Points on a hilly landscape, in no order, each with its height.
A climber steps from a point to whichever of its 2 nearest points has the largest rise for the distance, and stops where none of them is higher. Distance is the straight distance between rows; heights are no part of it.
(738): [  5   7 -12  31   8  16  12 -23   1 -72  29  20   1  38  50 -29   6  12
   5  -3]  h=4.52
(853): [ 26 -42 -15  13 -46  -4   5  -4 -18  -8  -6  13  29 -10  10  32  24 -22
   6  12]  h=4.72
(725): [-34  32  23   8 -26 -29 -39   9  19 -33  20  -3  -6 -51  33  -5   5  40
 -44 -33]  h=3.22
(186): [ 28  -3   4  12 -13 -18  17  -8  20  -8  38 -17  15   0  48 -27  33 -38
  -7  19]  h=6.27
(837): [  1  16  18 -21 -19  15 -36   8 -37 -40  18  11  43  17  10  14  32  11
   8 -19]  h=1.45
(516): [ 21 -47 -27 -42   5   0   3  -3   1  40 -27 -10 -56  13  28   3 -28 -31
  -1  30]  h=4.46
(24): [-39  36  43 -15 -18   0 -30  30  -1  -1  16   3  -4 -24  -3 -16  32  36
 -42 -70]  h=3.05
(424): [-21  17 -26 -21  32  12 -28   7   0  14  -8 -18  16 -28 -68   2 -16  26
   3  25]  h=2.92
(180): [-18  14 -58 -22  22   5  15 -23  15   1  11  19 -17  17 -42  15 -30  17
  19  -2]  h=4.51
(747): [ 56 -54 -13  29  12  -9  -8  13  10  10 -49   3 -17  24  48  -1   3 -41
 -18  35]  h=3.85
(586): [ 36 -21 -42   9  12  11   8   9  18  23   7  -4 -48 -47  18  -9  -9 -34
  -3  -9]  h=4.83
(365): [ -7   6 -10  24  20   5  22 -40  47  39  13 -19  25 -16 -13 -44 -53  -5
 -12  54]  h=6.79
(840): [-36  -2 -47  18  14 -12  15  13   2   0  34 -18  27   1 -41 -33  -4  -3
  25  17]  h=5.14
(12): [-28 -24  25 -39   6 -26  40   2  10   9  -7  21  -3  21  66  -5  35 -10
 -15  -7]  h=6.72
(893): [-24  31  -6  34  33  35 -37 -34  31   2  -2  31 -19 -42 -24  19 -49  32
 -23  42]  h=5.33
(366): [ 35 -26 -30 -24  46  10   8   8  -8  19 -43  23  14 -20  17  31  -4 -24
  -2  18]  h=7.15
(136): [ 15 -51  -9  -2 -23  10 -55 -10  21 -23 -12 -30   3 -11  18   7  30 -28
   3 -18]  h=3.58
(916): [ 27  19  -1  28 -41 -25  34 -17  19  26   9 -25  10 -11  16 -44  -5 -23
 -14   2]  h=5.98
(800): [-30  16 -30  27 -25 -15  17  28   7   8  13  -6  24  -6 -36 -57  17 -16
 -29 -15]  h=5.53
(462): [-13  -9  -3 -15  31  -9  -9   7  12  33   3  -2 -14 -44 -39   1 -36  37
  56   9]  h=3.49
(225): [ 18  65  56 -16 -36 -15  22   6  -7   5   9   2 -33  35 -39  -2  13  13
 -19 -35]  h=1.27
(512): [ 19   2 -34   5  11  26   5 -17  -1 -60   7  12  -2  17  14  21   5 -15
  22 -17]  h=4.26
(152): [ 12 -52  -9 -20 -12  -4   4   7  -5  18 -71 -22 -19 -19   7  20  18  17
  18  30]  h=7.01
(812): [  7   3 -13 -13  18 -25   9  28  -5  23  53 -22  28 -27  12 -14  30 -27
  36  -3]  h=7.39
(815): [ 29 -24 -26  41 -17  13   0  21 -16  17  30  -8 -14 -32  -3 -31 -24  -3
   8 -15]  h=4.56
(125): [ 10 -15  29 -46   9 -22  26   3  23   2 -55  -6   1  18  50  20  36 -19
  45  22]  h=5.87
(30): [ 22  10 -12  41 -14  22  29   2  13 -21 -10   3 -14 -18 -26  13   9  12
  -5 -41]  h=3.33
(147): [ 30  50  66  -8 -21 -28  14  -3  -5  33   9 -14 -21  28 -61   7 -28   3
  29   2]  h=1.53
(405): [-51  13  35  -2  -5  -7 -21  -8 -24 -26  62  11  22  13  27  15 -25  22
 -23 -38]  h=0.23
(464): [-26 -10  -5 -40 -42 -34  21  11 -40 -25 -21  16  11  -6  40  34  39  15
   5  22]  h=5.69
(252): [-30 -16  15  10 -11  -4  -8  -9  25 -38   8   7  -4 -55  50  13  35  22
 -29 -35]  h=3.34
(200): [  7  32  61  -4  32   3 -14  -5 -10  26  11 -46 -11  53 -65  26 -29 -12
  33  10]  h=2.01
(478): [ 17 -42   7 -38  16  -3  19  18   2 -10 -22  34  20  20  53  10  58 -18
 -45  -2]  h=6.32
(495): [-23  27  58  -1  -3   2  -4  -2  -4  20   9 -42   4  56 -60   5  18 -20
   6 -38]  h=2.50
(431): [-10   8  58  38 -29   2  10  22 -43  -3  10  35  10  44 -14 -35   3  27
 -17 -41]  h=0.95
(763): [-25 -36  -2 -27  -6 -30 -50  10 -15 -40  44 -21 -11  -6  60   0  26   0
  -5  13]  h=1.80
(922): [ 11  33  26  26  19  16  28 -21  23   2  -9 -11   1  -6 -46   7 -15  37
  15 -12]  h=3.09
(880): [ 13  27  32  39  37  13 -37 -30  34 -17   1  38 -25  15 -67  34 -36  39
  21  27]  h=1.82
(145): [ 12  41   6  34  11   6  -6  -2 -18  29  25  -6   0  18 -38  -8 -56   6
  -6  15]  h=5.77
(732): [  7  23   5 -16  30  11  26 -31  29  18 -29   3  29 -26 -11  20 -18  15
  18  27]  h=2.75
(868): [  7  14  17  21  12  29 -41 -22  16  32 -33  12   7 -39 -50  -3 -59  34
 -30  27]  h=5.85
(791): [ -8  27 -41 -24  13  30  23  10 -18 -18  35   6  -5  20 -51  26  10  14
  -9 -25]  h=4.02
(325): [ 16  11 -22  -3  -1   6   6   4 -15  39  -3 -11  -8 -31 -12 -30 -48   2
   2  30]  h=4.96
(546): [-46  10  85  32  -5 -16  -2  16 -33 -29  43  -5 -17  45 -32  27  18   2
 -28 -21]  h=0.63
(767): [  21    7   15   12   26   -3  -24   -2   12   -4    5   28    4   20
 -112   25  -20   19   12    9]  h=2.12
(487): [-15 -23   5  33  15  -7  -9 -25  32  47 -14   5  37 -60  -9  -5 -38   4
  -4  72]  h=6.11
(618): [-18 -27  10 -23  -6  13 -52 -22  37 -33  14   1  -8 -11  42  13  26   6
 -16 -54]  h=3.40
(476): [ 53 -40 -10   3 -26   1  22   1   2 -33 -48  13 -18  11  43  -7   8  -9
 -47  28]  h=3.97
(238): [ -6  51  12 -45  -5  -2 -26  18 -15 -22  -6 -43  -6  -2  21 -34  12  14
  34   0]  h=2.24
(908): [ 31 -36  13 -44   2 -26   5   4   1  51 -27 -18  -9  44  39   5  10 -32
  23  25]  h=5.07
(786): [ 48 -52 -25  -5  12  -8 -48  13  31  -1 -35  -4   2  -3  11   5  18 -57
   4  20]  h=3.72
(964): [ -7  38  -6  48 -40 -22 -10  34  -5   8  15  -8  13 -27  14 -36   9 -35
 -22 -12]  h=5.72
(80): [  1 -48  -8   6  -9 -17  27  27 -37  -9 -17  15  -1  -8  51  51  41  -8
  -2  34]  h=5.13
(500): [ 10  13  -1 -14  -8  36  -2  26 -35  36  -3 -20  30 -26 -29   5  -5   6
  -5 -29]  h=6.08
(33): [-11 -21 -17 -22   6 -18  -8  48  -9  14 -10 -15 -26 -44  54 -18  45 -23
  -7   4]  h=5.18
(769): [  3 -66  -6 -22  23  11  -8  16  -3  12 -42   7  -1  -2  30  15  19 -12
  11 -22]  h=8.04
(851): [-19  14   8  30   9  20 -40 -27  37  28 -10  43  15 -61  11  20 -25  13
 -19  81]  h=5.65
(250): [-42  32  56  -6 -21  -6 -17  13  17   7  22  -4  26  24 -21  -4  37  11
 -10 -49]  h=2.84
(135): [-27 -44 -20 -27 -19 -28  13  -3 -15 -21 -43 -27 -31   4  32   7  50  20
   6  36]  h=6.34
(337): [ 37 -26 -33  22 -42  -7  -2 -39  15   4 -45  13   5  -1 -17  18 -20 -20
  -9  21]  h=4.37
(471): [  1  -8 -13 -26 -11  13 -61  24 -51 -51  47  -1  15  -3  23 -11   9  -3
  -4  -4]  h=1.63
(74): [ 15   3 -13 -30  51 -14  22  -3   8   3 -54  -5  34  10  21   8  27 -38
  27  33]  h=6.52
(315): [  4 -16 -40  -1  -6  15  57 -20   1  36  -7  10  -3   9   5 -23 -28 -26
 -32 -12]  h=8.43
(776): [ 15  13 -23   6  42  36  -2  -2 -30  -9  11  -3  29   7  23  22   5  -6
  25   0]  h=3.92
(593): [-17   2  72  23   0   1  -3  46 -38 -12   8  31 -29  40 -37  -1  18  -6
 -32 -46]  h=0.79
(323): [ -2  11 -16 -23  -8  11 -24  41 -13   9 -10 -19  14 -32  29  11  10 -20
  -4 -31]  h=5.43
(597): [ 34   0 -46  -6 -11 -12   7  -4  -2  -2  56 -30   1 -29  23  -2  21 -32
  24  33]  h=6.66
(743): [-18   6 -16  14  27  16   5   8  19   2  -6 -30 -27 -31  -3 -10 -15  29
  48 -31]  h=4.14
(237): [  8 -20 -27   9   7   5  34 -41  -3 -15 -29  28  -9  31  20   2 -55  13
  28  10]  h=6.05
(219): [ -3  -8  -9 -12 -33  -3  15  17 -17  27  42  10  40 -17 -25  -1  14  -1
   9 -13]  h=7.30
(175): [ 38 -57 -31 -14 -37 -21  34 -12  15  11 -28  20 -34   4  -5  -2   7  -8
 -29  20]  h=4.12
(292): [ 19  33  30  32  11  26 -41  -9  -8  41  15  26  -6  11 -64  29 -63  11
 -31  35]  h=7.04
(309): [ 11 -34  11   4  11   3  19 -29 -10 -44 -23  12   4  45  64 -20 -10   5
  30  13]  h=4.99
(341): [  6   3 -16  19   6  22  27 -40  35  35  15  -8  21  26 -24 -29 -42  -8
 -28  -5]  h=7.54
(291): [  4  58   0 -31  11 -16  17  -1  20   6 -20 -33  19 -28   5  -9  -3   5
  32  18]  h=2.49
(510): [-44  33 -23 -11   8  28  32  -2 -20 -22  41   4 -31   9  14  14  21  22
  -3 -54]  h=3.68
(299): [-65   1  44   5  17   2 -14   6 -23 -42  44   4  -8  39 -19  33   9  41
 -51 -41]  h=0.46
(455): [ -4  13  -5  14 -27   7  36 -24 -25 -19  14   2 -10  39  14 -24 -42  28
  25 -16]  h=4.79
(413): [-18  47  17   4  -4   0  -4  14 -27 -38  -7 -16  20  32 -30  -1  15  11
  12 -13]  h=1.25
(831): [-22  30   2  31   0  20  -1   5  -7 -35  14  25 -10   0  16  -4  21  13
 -22 -53]  h=3.48
(295): [ -22   19  -10    4   37    6  -42    7   -7   19    4  -11  -18   14
 -106   37  -25   -1   10   -2]  h=2.51
(115): [ 16  31  24  20 -23  -7  13  -2  -8 -13  -9  16  30  21 -21 -45  12  19
  -9  -5]  h=1.11
(404): [-19 -19 -28 -32  -9   9  43 -17   2   1 -13  27  14  30  48  -1  -9 -19
  -5 -20]  h=7.50
(206): [ 37 -37 -13   1   7 -32  19  40   9  45  -1   4 -26 -35  28 -31  15 -46
  -5   7]  h=5.00
(914): [ -3  -5 -39 -20  31  17   1 -35  33  13 -37  46 -22  21  -8  21 -56  -3
   4  24]  h=5.12
(631): [-15   4  13 -16 -34 -21 -22 -10  -1 -24   8 -16  -1 -11  42 -14  16  10
  35  -2]  h=2.00
(102): [-34  13 -12  28 -14  -4  -2 -17   6 -23   4 -36 -14   0 -26 -43  -4  12
  41   0]  h=4.63

Call two points neighbours if one is among the 2 nearest of the other. Go from one point of each pair to the other, from neighbour to neighbour, staying as high as possible. Name the lowest point that can't be avoided.
(812), (315): (815)
(292), (769): (893)
(769), (315): (478)

Where does a climber stop that starts at each point below?
(252): (769)
(767): (812)
(431): (237)
(586): (812)
(337): (769)
(732): (237)
